Each scene shows the same named points in several views. A view is turned or mirrored, and shifted as a whole, has a little noise and may leave points out.

Scene 1
View 1
Zotir: [-10 11 -6 4 -2 9 -1 -9 -2 -6 8 19 8 8 19 -1 -12 -2 -9 -8 -11 12]
siviz: [-24 27 -9 9 2 -19 0 -15 4 12 5 4 26 22 -16 13 19 0 -7 -23 -17 2]
feg: [-7 16 5 -1 -23 2 2 -4 -8 15 -10 14 7 7 -5 5 8 0 -2 -13 -13 12]
Dem: [6 3 5 -6 -10 18 14 -11 9 -8 10 1 21 19 -1 -10 -8 0 1 -12 -33 -3]
bosiz: [1 7 4 2 11 -2 -2 -25 5 3 17 6 19 8 18 8 -17 -4 7 -22 -22 -7]
Fepa: [9 -5 -7 -1 8 2 -3 -22 6 -9 21 17 26 8 6 7 -18 -9 -8 -16 -25 -5]
fufu: [8 -2 2 -8 -41 30 -3 10 -23 0 -16 45 -16 -13 18 -5 -15 -5 -15 8 -2 33]
kavas: [2 5 3 -3 -26 25 -2 3 -18 -1 -9 35 -13 -9 28 -4 -18 -2 -9 3 -2 27]
Rafi: [-34 33 -3 18 22 19 2 -11 3 -16 18 6 -11 14 73 -16 -28 7 9 -8 0 16]
Zam: [12 5 18 -6 -11 10 8 -18 3 9 4 0 14 8 7 0 -12 0 15 -18 -29 -7]
Zuke: [-18 24 4 5 2 22 19 -8 13 -14 13 -9 11 30 25 -22 -8 8 9 -12 -24 3]
kofem: [-17 21 -8 9 6 -16 -7 -18 0 11 7 11 20 13 -1 16 6 -3 -6 -22 -13 3]
monu: [8 -5 -8 -3 2 10 1 -16 5 -13 18 18 24 10 4 1 -17 -8 -11 -10 -25 -1]
nogi: [4 9 16 -2 -20 17 -3 -7 -14 12 -7 21 -11 -10 34 2 -20 -1 10 -9 -8 14]
Nirun: [-15 21 0 8 7 -1 1 -17 4 3 10 4 13 15 18 3 -6 2 5 -19 -16 2]
View 2
monu: [15 -7 -1 -5 0 -10 3 17 6 -1 -12 -11 -4 11 -23 12 24 6 -13 -7 10 -2]
Fepa: [13 -12 3 -7 0 -19 0 16 7 2 -17 -7 -6 14 -24 14 26 5 -15 -5 16 1]
Zotir: [8 -8 0 0 -10 6 -5 14 9 8 4 -3 -9 -1 -5 12 16 12 -2 4 12 -2]
siviz: [25 -13 23 -6 -8 -31 3 5 4 -13 11 10 -2 -15 -12 24 2 -6 15 20 37 7]
Dem: [10 -11 -7 -6 6 -11 19 6 15 -13 8 -5 9 9 -22 5 14 -5 -10 -3 4 -6]
feg: [13 -10 6 4 -6 -10 -2 -4 15 -8 13 -2 1 -16 16 21 7 -13 9 2 8 3]
fufu: [7 8 -14 19 -7 32 -15 4 13 4 1 -24 -5 -13 36 17 20 -3 3 -23 -25 -2]
Zam: [-2 -22 -4 -10 3 -22 11 -4 26 -3 6 0 7 8 -4 9 18 -12 -16 -4 3 -1]
Rafi: [-20 -21 -10 -9 -27 31 -7 22 21 40 29 18 -17 4 -11 -8 12 41 -10 26 21 -16]
nogi: [-11 -17 -8 1 -11 8 -13 -2 28 20 8 -4 -7 -4 28 13 21 -1 -11 -7 -6 0]
View 3
Zotir: [-5 5 0 -21 -14 -4 -5 -3 -5 -1 10 -21 -6 18 -4 -7 -1 7 10 -19 -13 -16]
Zuke: [-14 11 -17 -10 -6 -10 -2 -11 -9 -3 36 10 -4 11 -2 -22 -15 17 -11 -13 -6 -31]
kavas: [-8 15 29 -27 -16 -1 0 13 7 -2 20 -23 -18 22 16 17 -5 10 25 -8 -13 2]
Nirun: [-5 7 -18 -17 -3 -1 -13 -23 -5 8 12 -21 -1 11 -8 -20 -1 11 5 -23 -7 -15]
fufu: [-6 16 46 -27 -18 -4 3 22 16 0 10 -15 -25 25 18 21 -10 5 32 -5 -18 5]
nogi: [-4 17 7 -21 -7 3 -7 -4 13 14 26 -29 -16 14 19 12 -5 15 19 -8 -10 12]
Dem: [1 5 -12 -9 -8 -9 -3 -1 12 16 6 13 -9 12 -4 -23 -15 4 -3 -13 -22 -17]
Rafi: [-24 11 -22 -22 -14 0 -6 -13 -32 -19 65 -35 4 15 6 5 6 28 -5 -16 5 -22]
Fepa: [7 -8 -24 -15 -19 -5 -4 5 2 17 -6 -17 -1 17 -13 -15 2 -2 1 -21 -30 -11]
feg: [-3 16 18 -21 2 -3 -13 -21 14 10 -8 -13 -16 12 0 -17 -11 7 24 -18 -7 -7]
bosiz: [3 -1 -32 -14 -9 0 -11 -13 2 21 7 -24 0 10 -7 -16 1 7 0 -21 -19 -6]
siviz: [-2 6 -3 -19 5 -5 -20 -40 -1 8 -24 -18 -3 10 -23 -41 -4 2 16 -34 -4 -26]
kofem: [0 3 -9 -22 -2 -1 -19 -31 -3 10 -15 -31 -1 12 -17 -26 3 4 15 -31 -9 -16]
Zam: [4 9 -19 -8 -2 -3 -9 -11 20 29 9 -4 -10 7 5 -18 -13 8 2 -12 -20 1]
monu: [4 -6 -16 -15 -20 -8 -1 9 2 13 -3 -10 -3 19 -12 -14 -1 -2 2 -19 -29 -15]
View 4
Zam: [-9 4 -3 4 -15 4 7 36 11 -12 22 -12 6 -9 -6 0 9 19 -25 19 -6 16]
Zotir: [-9 -2 -4 3 -10 14 4 8 7 2 17 7 -2 -4 -8 1 5 -9 -15 -9 1 6]
kavas: [-7 14 1 -9 9 6 -2 22 8 -16 2 19 -20 -4 -2 -1 7 -16 -44 -23 6 20]
Fepa: [-3 -10 -23 17 -16 21 5 10 11 9 29 -6 4 -10 -2 -2 13 20 -8 -5 -9 14]
bosiz: [-5 -5 -6 16 -25 24 8 19 10 9 23 -5 11 -4 -6 0 16 10 -7 15 -10 11]
Nirun: [-13 -3 1 5 -21 17 10 13 9 8 21 -1 10 -1 -12 3 6 -8 -5 16 -2 -1]
Dem: [-11 -7 -7 4 -13 -4 8 18 8 -12 33 -19 10 -15 -11 2 -2 22 -14 2 -5 7]
fufu: [-11 16 -12 -17 19 -3 -3 24 11 -24 3 18 -30 -7 0 0 4 -8 -53 -30 10 24]
kofem: [-22 -7 -23 -1 -17 25 11 6 18 19 26 4 1 6 -6 8 7 -6 -1 23 5 -6]
nogi: [-6 16 8 -2 -4 12 2 36 9 -13 1 14 -10 0 -4 -1 15 -11 -40 5 0 22]
Zuke: [-10 -7 26 5 -23 -5 10 10 -2 -10 27 -16 22 -12 -21 1 -10 -6 -4 0 -6 -5]
monu: [-5 -9 -20 13 -12 14 5 9 9 3 29 -7 2 -12 -4 -2 8 20 -11 -13 -7 13]
siviz: [-32 -10 -28 -10 -18 16 16 3 20 18 35 -5 5 5 -9 13 -3 -3 5 30 11 -17]
feg: [-26 6 -18 -17 -2 3 10 22 17 -5 20 2 -9 2 -6 10 0 -5 -25 17 11 1]
View 5
nogi: [-8 4 4 1 2 18 -18 -6 -3 -7 21 12 -4 22 -2 -15 -16 13 8 8 17 19]
Nirun: [2 10 10 6 -5 -1 -20 -3 -3 -18 18 0 -2 18 -16 -9 17 -4 -10 17 -24 -2]
kofem: [15 -1 13 4 -8 9 -15 2 14 -12 13 -4 9 16 -24 -13 19 -13 -13 31 -26 -11]
Dem: [-3 14 10 -6 8 1 -10 -23 -14 -18 4 1 -1 -17 -12 -15 7 -7 -20 0 -19 2]
Zuke: [-6 33 -1 3 -1 -14 -22 -15 -32 -20 11 3 -12 8 -6 -8 21 3 -17 1 -29 -2]
fufu: [-10 7 -18 -8 -4 38 0 -3 -6 6 -8 16 6 1 0 -33 -35 22 10 7 25 10]
Zam: [0 5 21 -3 15 2 -17 -25 -3 -19 21 5 -1 -4 -11 -9 5 -9 -16 3 -3 13]
Rafi: [-23 27 -8 19 -24 -16 -29 12 -31 -24 21 4 -28 47 -5 -9 8 25 11 2 -32 5]
monu: [-11 -3 14 0 -8 4 -5 -9 1 -21 0 -5 -3 -15 -23 -21 -4 -5 -10 3 -29 2]
Fepa: [-12 -11 22 3 -9 0 -6 -8 8 -26 5 -8 -5 -13 -28 -19 -1 -9 -9 5 -35 3]
feg: [16 10 0 -6 5 22 -12 -8 4 -1 8 7 14 8 -10 -16 6 -5 -14 25 4 -4]
Zotir: [-7 7 -1 3 -12 8 -11 2 -5 -13 4 2 -3 11 -15 -20 -2 6 -2 13 -19 -1]
kavas: [-11 8 -12 -1 -8 27 -7 1 -8 -1 2 13 -1 13 -2 -27 -26 22 11 7 14 11]
bosiz: [-4 -4 25 5 -2 -3 -17 -8 5 -25 21 -4 -6 8 -21 -9 8 -8 -9 8 -25 7]

Which points are out of place in each view (at most two, in the order of its rows)? Write none if all are in place.
view 1 -> fufu
view 2 -> none
view 3 -> Zuke
view 4 -> Zam
view 5 -> Rafi, Fepa
